Each row is a point on a landscape with many peaks, with its height.
From any point a climber steps to the highest of the 2 points nearest to it. It stops when none of these is higher. Distance is the straight distance between rows; heights are no part of it.
vizi h=40.5: [128  93 108 120 147 144 122 112 134 122 143 136 121 123 180 146 103 148
 137 130  92 175 109 138]
Vis h=22.8: [134 130 123  69 161 158  68  99  85  87  66  81 119 107 157 134 143 153
 111 112 148 140  74 122]
boluk h=59.7: [173 112 115 119 171  80 104  84 149 124 164 121  88 137 183 138 114 118
 135  88 129 109 129 101]
rofa h=37.3: [111 105 169  53 165 158 118 115 117  59 120  81 101 112 117 149 116 147
 171 106 114  83 132  84]
Noda h=5.0: [ 95 146 141 148  52 182 144 165 142 113 147 133 106 183 118  47 123 122
 106 151 148 105 119 153]
gek h=30.3: [161  87 107  94 145 149  97  45  67  95 116  80 136  78 121  92 141 116
 139  95 125 176 115 113]
nika h=44.6: [125 117 173  68 169 133 158 123 119  90 141 135 122 139 105 176 107 149
 160 125 160  79 107 106]
ripu h=46.3: [145 114 109 118 123 182 165 125  71  97 145  94 131  77 107  79 138 145
 140 114 151 135 131 151]
vebe h=31.8: [111  49 184 119 166 156 139  68 133 114 130  77 134  92 173 103 144 134
 135 173 138 180 123  86]
govo h=16.0: [ 96 136 161 145  72 119 155 103  99 139 200 134 119 138 106 142 156 152
 102 131 176  83 154 145]
Gete h=24.6: [122  90 113 199  81  98 116  98 164 146 103 213  82 138 112 117 124 153
 165 123 144 122 131 120]
maki h=56.0: [134 136 145 110 118 126 160 154 195  97 115 186 162  75 131 143 114 157
 131 135  80 110 133 114]
kune h=32.3: [142 153 149 110 100 169 140 128 135 149 118 179 134 159 137 100 141 137
 117 136 119 116  71 147]
Pak h=13.9: [123 182  82 130 149 125 166 147 126 135 146 172 126 131 105 131  79  96
 143 107 109 138 113 138]
Fif h=19.2: [157 109 142 102 162 142 122  80  76 136 102  71 134 125 175 157 155 145
 136 117 159 152 103 106]
dag h=31.4: [ 93  75 135  58 128 158 108  95 132  77 103  62  97 120 134 149 119 144
 146 116  73 100  79 108]
posa h=23.1: [ 76 100 187 115 107 115 161 131 131  89 173  81 172 114  88 113 123 109
  96 140 201 114  94 149]
tifub h=47.2: [129 101  70  60 138  94  84 129 148 147 142  63 103 137 190 127 134 131
 139 129 107 112  86 112]
gad h=29.2: [146 164 123 127 115 144  41 136 142 161  72 157 155 124  88 165 141  99
 123 154 127 112 183 148]
reges h=23.0: [136 157 113 159  86 114 117 156 117 198 143 151 176 152  76 137 162  92
 136 111 103 105 178 138]
Tedi h=69.8: [112 121  82 134 128  65 101 124 138 133 145 129  58  82 111 158 124 151
 147 111  78  98 142 137]
Matol h=59.5: [143 126 133 170  93 148 167 157 132 118 173 195 168 188  94 137 136 105
 106  90 153 152 120 175]
bon h=34.3: [139 114 138 168 141  94 140 119  77 148 132 145 149  75  96 183 158 135
 131 106 185 144  98 145]
Fulu h=27.5: [122  74 147 120 157 113 144 139 172  66  82 125 159  62 192 165 105 172
 124 175 131 154 154 119]
Lotu h=30.5: [144 140 140 144 133 113 146 149 112 133 169 144 169 100 111 135 148  94
 112  94 201 127  75 132]
nosog h=52.0: [127 121 164 114 178 141  90 109 123 113 153  86 127 180 143 190 154 103
 103 124 101 113 132 131]
vitov h=27.4: [141 101 103 115 174 138 126  81  71  96 115  81 139  76  92 128 129 132
 172 110 142 160 175  87]
koz h=20.4: [146 103  83  88 149 152 117 101 123 132  76  13 134  96 154 107 116 117
 138 140  63 141 151  99]
gul h=37.1: [ 84 167 139 137 143 113 127 124 142 163  77 192 166 157 123 149 148 117
  97 168  98 160 150 119]
miba h=53.9: [107 134 141  90 132  97  88 166 184 150  94 169 151 135 135 117 136 174
 159 207 138 169 168 131]
nonab h=48.0: [110 146 147 141 135 129 190 158 117 168 146 117 168 136 120 156 171 138
 110 180 130 149 115 155]
Zovo h=21.7: [132 171  90 118 149 138 120 169 116 112  73  90 113  94 109 121  75 101
 136  92 129 122  73 113]
viboz h=10.5: [ 94 132 158 165  13 127 136 176 167 126 127 135 150 210 101  98 138 120
  97 135 150 103 183 146]
tad h=17.5: [112 152  72 101 165 119 134 171 122 108 114 124 127 147  95 125  67  71
 117  98 158 126 112 127]
Siba h=8.0: [163 156 104 144 119  88 163 133 156 153 111 155 104 148 125 137 106  97
 114  75  75  69 138 139]
seped h=24.9: [154 123 120  94  78 152 103  94 171 121 108 231 144 117 139  55 170  83
 127 125 167 120 145 115]
depi h=10.3: [134 168 100 155 166  89 175 142 132 129  96 154 119 103 120 169  70 104
 134  93  60 104 115  98]
guvef h=22.1: [126 131 123 149  89 119  95  90 184 115  75 232 130 120 160  78 138 115
 117 121 140 152 175 106]
Dese h=63.7: [145 183 147 122 134 144 142 167 183  98  78 169 129 112 135 116  96 175
 129 131  69  80 196 112]
Zomem h=16.8: [151  76  96 122 140 152 120 112 109 166  99  48 133 122 192 120 129 129
 127 146 119 123 116 123]
sosub h=38.2: [144 111 129  94 165 114 187 117  78 137 126 136 145  59 105 155 147 136
 139 128 153 140 129 134]
Fepi h=22.0: [137 109 116 159  81 132  89 106 168 182  73 221  94 124 132  73 136 155
 147 110 133 117 175 115]
budi h=41.1: [101  86 113  76 166 111  94 127 166 118 170  54  93 159 184  97 101 106
 133 144  90 136 106 143]
taru h=77.6: [ 96 183 150 165 137 110 163 123 136 113 125 187  73  97 119 107 135 145
 128 140 130  98 131 104]
Zovis h=47.6: [ 65 136 139 112 143 125 110 114 141 148 127 189 115 149 144 106 116 165
 129 208 125 161 144 112]
Pitip h=26.0: [116 169  95 152  96 145 100 165 118 146  97 160 154 148  63 184 136 115
 139 120 116 150 170 151]
ret h=42.9: [102 153 174 138 158 120 112 137 155  94 151 133 110 172  77 158  89 101
 141 117 129  75 105 121]
kiga h=17.2: [127 134 101 175  44  74 128 136 111 172 144 136 166 145  86 148 111  99
  95  97 184 105 142 148]
kun h=42.2: [116 141 153 169 132 124 169 160 148 174  95 152 176 182 131 145 161 108
 100 179 139 185 103 116]
tosom h=92.0: [115 143 130 171 117 127 145 113 151 123 126 175 108 102 130 161 166 142
 138 167 126 111 174 131]
vob h=36.2: [104 144 151 173 143 106 132 152 183 135 131 143 129 176 113 132  99 130
 159 138 143 117  74 122]
Boki h=54.2: [134 106  49  98 112 107  83 160 121 159 131  79  86 139 133 140 110 137
 142 123 137 123 115 144]
Zesu h=51.0: [164 168 184 148 148 114  98 126 184 119 169 116  97 170 131 139 134 133
 147 106 113  73 102 105]
nuf h=26.6: [170 147  67 147 126 157 130 155 102 107 103  69 106 135 153 111 111 122
 147  98 142 119  98 129]
fik h=24.8: [101  86 161 155 132 154 158  95 101 105 154  55 165 125 119  86 122 101
 115 122 146 161 123 118]
til h=41.8: [130 172 133 101 162 127  85 153 160  94 182 167 124 133 123 114 102 127
 170 143 163 168 147 108]
karo h=31.3: [160 157 109 143 168 180 121 151 125 118 116  72 131 104 125 122 116 120
 138 128 111 147 132 154]
nobet h=49.7: [110 143 133 154 130 125 130 127 175 105  94 144 149  51 130 172  98 135
  90 159  93 128 148 110]
zaku h=20.1: [126 178 114 181  50 135 162 146 102 188 143 145 181 154  71 148 161  77
  99 102 169  95 152 137]
vab h=28.1: [187 148 145 113 103 137 141 118 153 135  85 205 123 159 139  68 167 120
 123 107 169 114 125 143]
Mepu h=67.9: [158 121 122 129 137 103  94 108 109 133 157  95  96 109 171 118 163 127
 123  76 114  98  87 114]
ditud h=51.9: [175 117 170  73 185  98 140 114 148 129 148 124 119 141 146 160 116 141
 142 118 137 114 136 104]
guv h=28.3: [ 65  93 181 127 173 148 170  94 107 113 126  87 143 123 111 108 145 137
 144 172 119 168 122 106]
mipa h=56.7: [153 144  70  91 156 117 152 144 100 147 167 102 138 113 156 105 126 109
 101 107 112 139 173 174]
mimek h=48.1: [121 166 140 102 125 130  99 164 172 119 132 200 140 145 116  82 102 160
 183 175 136 189 188 124]
bab h=10.4: [133  99  96 139  92  97 146 107 153 154 117 196 110 164 111 138  86  94
 118  90 114 101 127 161]
nizon h=35.9: [135  92 147 126 172 131 163  99 122 115 119 123 130 100 201  98 116 149
 135 142 108 182 131  85]
Roge h=61.2: [108  86  27  89 124 111 113 135  93 136 146 108  76 114 140 158 111 170
 150 115  80 107 132 128]
saval h=73.8: [147 175 126 122 150 141 166 188 155 136 125 144 130 151 129 126  92 152
 142 158  69 142 184 125]
Doget h=55.7: [100 123 164 188 134 159 177 135 115 112  95 135 101 110 132 128 195 179
 153 164 161 114 103 121]
Bogo h=53.7: [127 147 148 174 103 140 170 157 116 159 178 123 184 180 108 156 146 114
 102 119 113 150 118 161]
Tudu h=36.3: [131  76 133 102 140 136 108 119 124  88 192  49 126 151 156 101 106 103
 114 112 110 173  88 172]
Zeti h=24.1: [140 113  75 110 135 171 133 104  79 104  64  58 163  70 102 141 134 138
 156 113  77 136 154  89]
Berig h=13.0: [102 138 155 171  45 120 161 159 121 131 187 148 138 173  70 107 145 125
 121 131 165 120 172 150]
tem h=26.8: [123  85 155 141 136 107 182 144 104 117 175  88 168 125 102 120 122  96
 104 103 167 135  95 117]
sed h=7.7: [ 84 130 166 164  53 158 100 173 177 120 124 112 126 207 121 108 129 117
 119 166 126  93 113 126]
vup h=42.0: [154  90 105  95 146 128 183 113  39 121 150 104 149 108 117 111 133 149
 144 114 197 144 124 128]
kaloz h=43.2: [145 151 140 122 168  78 109 137 134 129  90 119 137  66 139 162 116 143
 106 140 103 111  96 118]
keb h=19.1: [ 93 131 168 128 113 136 151 137 109 115 178 106 109  96  86 127 150 140
 122 135 158  88 105 155]
lofuf h=63.5: [162 160 111  97 185 108 162 164 138 179 154  94 130 142 147 115 122 115
 121 149  79 141 161 138]
tiv h=14.3: [149 132 110 139  47  82  85 131 104 184 175 165 133 147  98  99 137 130
 121  77 151 122 138 160]
vope h=46.1: [140 131 132 126 148 151  74 133 126 113 124 116 105 186 153 174 132 134
 125 113  75 161 102 124]
Vuko h=37.0: [122 130 150 120 112 106 167 124 138 177 105 173 172 177 152  99 162 108
 116 154 154 139  73 124]
divu h=32.9: [115 149 110 109 136 109  84 126 127 183  90 129 144 135 139 170 143 127
 123 179 119 143 161 119]
genu h=27.3: [122 119 149 204  70 114 106 119 156 141 121 185 117 157  92 134 159 119
 122 128 162 105 140 141]
Zum h=51.2: [143 120  89  80 133 161 155 137  83 101 156 105 110  88 158  77 118 135
 116 137 158 133 187 170]
fero h=36.4: [148 157 127 139 160 170  96 171 128 108 150 133 119 147 137 107 101 116
 129 146 146 156 179 135]
refus h=22.2: [150 134 101 161 103 136 109 139  99  97 174  78  93 100 126 122 117 129
 114  97 139 113  87 153]
bez h=40.9: [ 78 121 129 134 120 140  99 106  94 179 122 142 120 161 159 124 106 114
 143 189 128 152 100  85]
dobev h=31.5: [140 106 144 104 168 141 129 132 151 132 116 102 140  72 201 126 120 166
 112 184 108 174 176 118]
vasus h=12.4: [138 109 103 142  70  99  92  98 135 168 123 195 124 157  94 102 131 117
 106  80  97 137 165 176]
buzi h=31.1: [130 127 175 191  90 104 139 143 148 110 116 146 120 154 113 139 132 162
 125 135 154 105  80 138]
loved h=32.8: [152 107 125  88 155 147 112  92  94  81 134  68 158 101 133 111 122  90
  99 107 146 186  94 161]
sedu h=26.5: [122 112 115  63 154 163  68 107  88  81  89  85 109 112 101 168 134 135
 140  73 109  98  74 137]
Fiz h=80.2: [142 120 124 165 129 116 134  97 126 126 126 155  56  78 145 154 134 168
 118 127  85 114 170 112]
bok h=64.9: [ 96 135 156 172 145 144 149  88  90 136 128 148  70  82 147 128 156 140
 118 140 142 114  91 107]
Fetof h=59.3: [142 156 155 148 123 114  91 121 122 149 167  97 133 171 148 155 150 117
  97  95  98  85  95 127]

For each start below, name the point where the climber stops.
bab => Matol
Lotu => saval
Zomem => tosom
guvef => Matol
gad => Matol
depi => miba
Fif => Mepu
budi => tosom
